A landscape with many peaks, sampled at points; each row gives a point and its height.
A climber steps from a point to the highest of its 2 nearest points, and stops where none of them is higher. Distance is the straight distance between rows; heights are no part of it.
milof: 0,-5,-5,6,1,-19,1,-11,9,-20,-2,-2,-9,-7,3,9,3,2,19,-14  (h 377)
goka: -24,-16,21,16,9,10,-12,34,-14,5,-2,-5,7,10,14,8,-11,3,2,0  (h 398)
Gizun: 5,-1,-11,-13,8,-23,-9,-6,3,-19,7,1,1,1,-14,11,0,10,5,-11  (h 430)
tulog: -7,-19,16,19,-9,20,-8,20,7,11,9,8,11,6,2,-5,6,-13,-6,-3  (h 523)
Pufo: -12,11,-3,0,12,-16,8,-6,-3,-9,-3,-3,-5,-2,-6,10,-10,0,-3,-13  (h 501)
foveb: -3,-24,1,-4,-1,-8,-12,12,8,-9,-1,10,8,8,-1,13,-17,-18,22,-13  (h 531)
Vin: 12,5,3,-1,-19,-6,-5,-27,-2,3,-3,10,-1,-4,0,-5,23,-11,1,5  (h 108)
pepet: -7,5,-2,-7,10,-20,-11,-5,0,-13,15,-1,2,3,-16,17,-5,25,10,-4  (h 353)
panan: -15,21,5,16,14,-11,3,9,-7,-1,0,-7,2,-4,2,4,-5,3,12,5  (h 435)
gotop: -24,17,-7,2,20,-12,3,0,-15,2,-7,0,-17,14,-3,17,-9,15,-1,3  (h 485)
voro: 2,12,-4,4,-5,-3,-9,4,5,1,-3,-5,8,-7,-8,7,-5,-9,9,-8  (h 446)
kov: -26,3,-6,-2,16,-13,5,2,-5,4,-10,-1,-6,13,1,10,-19,0,-5,-10  (h 565)
Tusit: 13,14,-2,1,-7,-13,10,-14,4,-10,11,-7,10,-6,-10,5,-1,5,-10,-1  (h 192)
dini: -6,-15,2,1,0,9,0,13,10,4,1,-2,6,5,4,-8,-12,-10,-2,-12  (h 627)
zis: 8,-16,-1,-14,-7,-11,-14,11,4,-6,-7,0,3,1,-4,6,-10,-14,5,-14  (h 469)
filab: 6,3,-5,-7,-2,3,11,-1,-4,-14,-6,-3,-7,-13,-3,-6,-2,-11,-11,7  (h 426)
vuv: 20,5,-9,-6,-3,2,8,-13,-12,-15,-6,-1,-7,-12,-9,4,5,0,-13,-3  (h 518)
momup: -1,3,13,-2,12,20,-2,30,-11,11,8,-10,13,0,13,-14,6,2,-13,8  (h 860)
negi: 9,10,13,2,-10,-13,-9,2,12,-6,9,-1,-5,-4,-4,0,1,8,11,8  (h 416)
salub: -2,-21,-1,7,-8,19,-11,20,14,7,-4,5,-9,-5,8,-15,8,-14,-12,3  (h 567)
gis: -11,-7,9,8,8,30,-7,34,-8,10,6,-4,16,2,15,-5,-1,-10,4,8  (h 684)
tefe: 21,5,-11,-8,3,-1,1,-15,-4,-16,7,6,0,-15,-13,-1,8,-5,7,0  (h 653)
nula: 25,11,4,11,-17,-6,2,-30,3,0,2,2,-5,-8,-1,3,23,8,4,-1  (h 50)
sopi: 1,9,-10,7,5,0,-1,3,-4,-23,2,-1,-9,-6,-8,3,17,5,5,-3  (h 268)
Guge: -1,6,2,8,18,-11,4,-28,-15,-20,17,0,-8,-21,-6,18,-5,26,-5,-6  (h 228)
sep: 9,3,4,-8,-18,9,10,-27,-6,19,-15,12,-6,7,5,-11,2,6,-15,19  (h 250)
Lan: 16,5,1,2,-4,-8,18,-26,4,-15,0,3,-10,-8,3,-3,0,2,4,1  (h 554)
Vereg: 39,-10,-6,-14,-3,-21,13,-17,5,0,-7,8,8,5,3,-7,-3,-2,-5,-2  (h 195)
ganu: 21,-14,-13,-9,-1,2,2,-12,13,23,-12,11,5,8,4,-17,4,-12,-11,-10  (h 379)
taki: -19,6,-9,-4,12,1,1,23,-5,-15,-2,3,-1,0,2,3,-9,-3,-5,14  (h 273)
Kodun: 14,-6,-14,-14,10,-26,-10,-18,-3,-20,3,-4,-6,-6,-6,21,-15,23,6,-3  (h 337)
zuvuz: -3,-38,-2,3,-14,24,-12,-1,8,27,18,10,6,4,16,-13,0,-19,-8,-4  (h 436)
Depiv: 26,-5,-9,-1,7,-30,4,-27,5,-12,8,5,4,-13,-2,6,7,4,4,-7  (h 319)
voz: 23,-3,-17,-6,3,3,11,-12,3,8,-12,-3,6,1,-3,-12,-5,-9,-12,-8  (h 334)
veru: -21,-17,-6,4,3,10,-8,25,7,10,10,-6,9,5,6,-1,-22,-5,-8,-5  (h 690)
Sipuv: 1,6,6,9,4,21,2,17,-8,9,-4,-3,0,-6,7,-16,13,-8,-7,8  (h 666)
Kave: -15,3,0,-3,5,-19,-3,-14,-15,-25,8,-6,-11,-10,-2,20,4,10,6,-6  (h 234)
mag: -2,12,6,-5,-1,11,19,-1,-15,5,0,-16,8,-4,5,-6,-6,-4,-12,-1  (h 112)
kazap: -2,-13,3,9,-2,26,-1,15,1,17,-3,-2,-12,0,12,-20,11,-5,-16,1  (h 555)
nuvap: -14,-6,-1,-4,2,-15,-13,8,9,-6,2,11,6,14,-9,14,-14,-4,12,-9  (h 599)
Masop: 6,12,-5,-8,1,-10,6,0,7,-8,-3,-8,-3,-1,-4,5,-21,11,6,6  (h 318)
Nezi: -8,-11,14,0,-15,20,-13,8,2,32,8,10,1,4,10,-15,8,-8,-12,10  (h 608)
vir: -4,0,21,6,-4,7,-6,20,6,6,9,8,11,0,-3,-13,9,-13,-8,6  (h 615)
gubub: -16,22,-3,5,26,-10,1,-1,-17,-7,8,-3,-1,-12,-9,10,1,12,12,9  (h 356)
vuz: -29,14,10,14,23,-5,-4,20,-13,-1,-2,2,-5,0,9,10,-5,-2,21,7  (h 376)
Pipab: -1,3,11,7,-6,9,11,13,8,9,-7,-16,1,10,7,-6,-5,8,2,0  (h 405)
koleb: 0,13,4,2,1,0,8,14,6,-4,-1,-9,-2,6,-6,0,-10,17,5,5  (h 360)
Dulo: -11,9,-3,1,4,0,10,7,-10,-21,-1,-6,-3,-9,-1,0,6,1,-7,6  (h 344)
zafos: 11,11,4,6,-15,13,4,-1,5,9,-7,-6,1,8,0,-7,11,5,-2,5  (h 470)
Guven: 0,-4,-1,-3,6,-18,-4,5,11,-18,7,11,6,1,-13,0,-1,-5,7,-10  (h 516)
govu: -14,-4,0,-7,1,13,7,15,-9,8,5,-22,8,-2,13,-8,-10,-2,-12,-2  (h 86)
piget: 4,-13,-13,-10,-12,12,2,-19,0,28,-5,1,-1,-2,11,-19,9,-14,-22,5  (h 372)
Pab: -9,-30,8,8,-7,32,-15,10,-2,36,24,9,1,1,14,-10,10,-6,-14,-1  (h 506)
ruz: -20,-17,17,15,-1,9,-6,27,-1,-4,4,3,10,5,6,6,-6,-12,-1,-2  (h 455)
Pusot: -36,9,-5,-6,12,-3,-9,8,-11,7,-1,13,-6,25,2,23,-5,1,15,8  (h 578)
nebes: -2,-6,-14,-17,17,-19,-7,-17,-11,-17,-2,2,-16,2,-3,20,-11,17,18,-4  (h 264)
nused: 0,-34,-5,-8,-12,17,-6,-9,15,23,4,13,4,11,15,-20,8,-9,-13,-4  (h 396)
Bel: -5,16,-7,10,-1,-6,-9,7,4,-4,6,-9,10,0,-10,14,3,10,17,-3  (h 397)
voli: 3,-2,6,-1,11,-13,-1,-19,-6,-22,10,-5,-15,-13,-7,13,3,21,10,-8  (h 314)
gazaf: 10,-5,5,-11,-9,1,3,-2,10,8,0,1,11,4,0,-8,-2,-11,3,-6  (h 547)
rerab: -11,-1,-14,-3,11,-10,-12,1,-5,-18,-4,3,-19,2,-6,18,-8,19,24,2  (h 207)
Lavub: -1,-3,9,0,-10,21,0,2,-8,23,-5,4,-7,9,7,-20,21,7,-23,9  (h 434)
kage: -21,-20,-2,11,-5,6,-16,22,7,5,4,-1,8,12,5,18,-29,-4,3,0  (h 757)
pilag: 4,-9,-2,-7,-7,17,-4,3,2,9,-6,22,-3,1,-7,-21,20,-17,-12,9  (h 549)
bis: 19,4,4,-6,-16,1,10,-16,12,12,-3,-6,8,10,-2,-11,7,1,-1,-3  (h 471)
Dese: -8,7,9,10,10,4,-6,19,-5,-2,-4,-2,4,-6,-4,3,-3,-7,7,-5  (h 500)
Pofa: -21,5,-2,-1,16,-25,-11,-17,3,-3,13,4,-7,5,-7,19,-1,17,18,-1  (h 281)
vubig: 2,-6,-10,-1,-7,12,8,-17,12,28,-6,7,7,6,3,-20,7,-17,-11,-5  (h 428)
lon: -21,13,6,-2,4,-15,-11,7,-13,-1,-2,-8,0,9,-2,25,-3,8,13,-2  (h 579)
nolal: 16,0,-7,-10,-7,8,-7,0,5,-10,4,12,-1,-4,-12,-4,11,-3,8,6  (h 846)
bedi: 1,5,10,-8,-10,10,3,-11,-4,9,-4,18,-6,2,-3,-20,20,-9,-7,15  (h 429)
girak: 8,15,5,-3,-7,7,24,-13,-6,-2,3,-6,16,2,-9,1,1,2,-17,-2  (h 146)
rezev: 6,-8,-8,-16,-6,-20,-6,-2,-2,-9,-10,-10,9,5,2,12,-10,-5,9,-17  (h 417)
vom: 3,1,-9,-1,-10,12,10,1,11,19,0,-14,1,-3,7,-11,-3,-3,-20,6  (h 274)
Tudo: 21,10,7,3,-8,10,20,-23,-3,2,-7,5,-11,-2,3,-7,4,3,-5,4  (h 723)
non: 6,4,-8,2,-5,0,-1,8,13,5,0,-8,6,-1,-8,-10,-4,-1,-22,-1  (h 241)
belet: -22,-6,-7,2,-5,1,-15,22,1,2,-6,-9,3,13,4,23,-16,-3,10,0  (h 842)
nuro: 8,0,2,11,0,-6,8,-10,11,-9,-2,6,-9,-4,1,-12,6,1,18,-6  (h 450)
nad: 3,16,7,8,-1,-6,-5,-7,-6,-9,11,-16,5,-14,-6,15,10,13,13,3  (h 327)
zemak: 0,18,0,1,8,-16,11,-15,-13,-10,10,-5,-4,-18,-6,13,-16,1,5,-2  (h 431)
fas: 9,-6,-2,-2,-7,9,-8,12,9,-5,-4,10,-5,-6,-7,-12,10,-17,-3,2  (h 674)
Sagug: -29,-1,2,-2,1,-15,-14,3,-1,-2,4,6,-1,17,0,26,-9,0,23,0  (h 695)
Gena: 41,4,-6,-6,-5,-9,6,-35,-3,0,1,7,7,-5,-5,6,4,10,3,2  (h 309)
Tusa: 24,2,-12,-9,-2,-24,6,-19,10,-5,0,2,15,-1,-4,0,-2,-4,-6,-2  (h 245)
Zopu: 6,11,14,15,3,5,4,-4,-5,-18,2,3,-9,-7,-2,-1,26,7,6,-2  (h 194)
debu: -32,-4,9,9,13,4,-5,29,-12,-2,-8,3,-2,16,12,10,-10,1,12,4  (h 345)
kobi: 4,-13,-1,-4,-9,18,-1,0,14,24,-1,9,10,3,0,-11,3,-18,2,-2  (h 480)
pega: -24,-6,0,-1,10,-3,-10,18,0,12,-6,-9,-4,3,4,3,-25,0,-8,-6  (h 629)
ledov: -14,6,14,5,5,1,5,27,-12,-11,-6,-11,0,1,15,-7,0,9,-10,16  (h 181)
Feva: 10,0,5,-4,-10,12,2,-12,5,26,-11,7,-13,6,-2,-18,6,10,-24,12  (h 332)
bugi: -7,5,1,9,9,17,-3,17,-8,3,-2,6,3,-15,-5,-7,7,-20,3,0  (h 563)
ranab: 30,5,-3,-6,-9,-2,6,-16,7,1,-6,-2,1,5,-7,0,1,9,10,-1  (h 399)
defiv: 19,-6,1,0,3,-16,7,-29,1,-24,12,-3,-9,-17,-5,7,5,9,3,-5  (h 420)
sibon: -20,-1,3,5,11,15,9,28,-5,-9,-3,-5,-3,0,9,-9,-10,-2,1,11  (h 229)
zusef: 15,-1,-10,-5,1,-19,10,-20,-5,-15,-8,-12,10,6,3,13,-6,5,5,-19  (h 358)
lete: 3,13,19,5,-9,-5,1,10,7,1,8,3,3,-7,-4,-5,10,-3,-1,9  (h 505)
sul: 9,14,-10,2,6,3,5,-6,-5,-12,-1,-8,-10,-12,-7,8,-8,18,15,6  (h 267)
zuvu: 13,-7,-13,-5,-18,4,-5,-6,10,20,-10,-9,0,-3,13,-12,3,-11,-14,6  (h 315)
Zotap: 4,3,-11,6,6,13,17,-6,13,7,-13,-1,-1,4,-4,-13,0,-4,-8,-13  (h 300)
pebe: 15,-2,0,-8,-19,-8,4,-31,-1,10,-16,15,-3,7,4,-11,15,-5,-8,8  (h 168)
vimo: 17,16,4,0,-2,17,15,-2,-6,-3,-8,-4,-4,-2,-3,-4,9,11,-3,4  (h 566)
Dazot: -6,-2,15,3,-11,10,-5,14,9,18,9,-4,6,-3,6,-15,10,-8,-25,11  (h 746)
Zuta: -15,3,-5,4,14,1,0,16,-8,-18,-7,1,-12,3,0,6,0,9,23,1  (h 158)

For each start below, name the point where the climber stops.
ledov -> nolal
Vin -> Sipuv
rerab -> Sagug
sibon -> nolal

Call two points neighbours if one is among the 2 nearest of the other. Go from one point of each pair to the other, from neighbour to neighbour, staying as high as possible. Name the lowest point that can't be avoided.
nolal and momup -> kazap
Dazot and momup -> ruz
Tudo and kov -> zafos
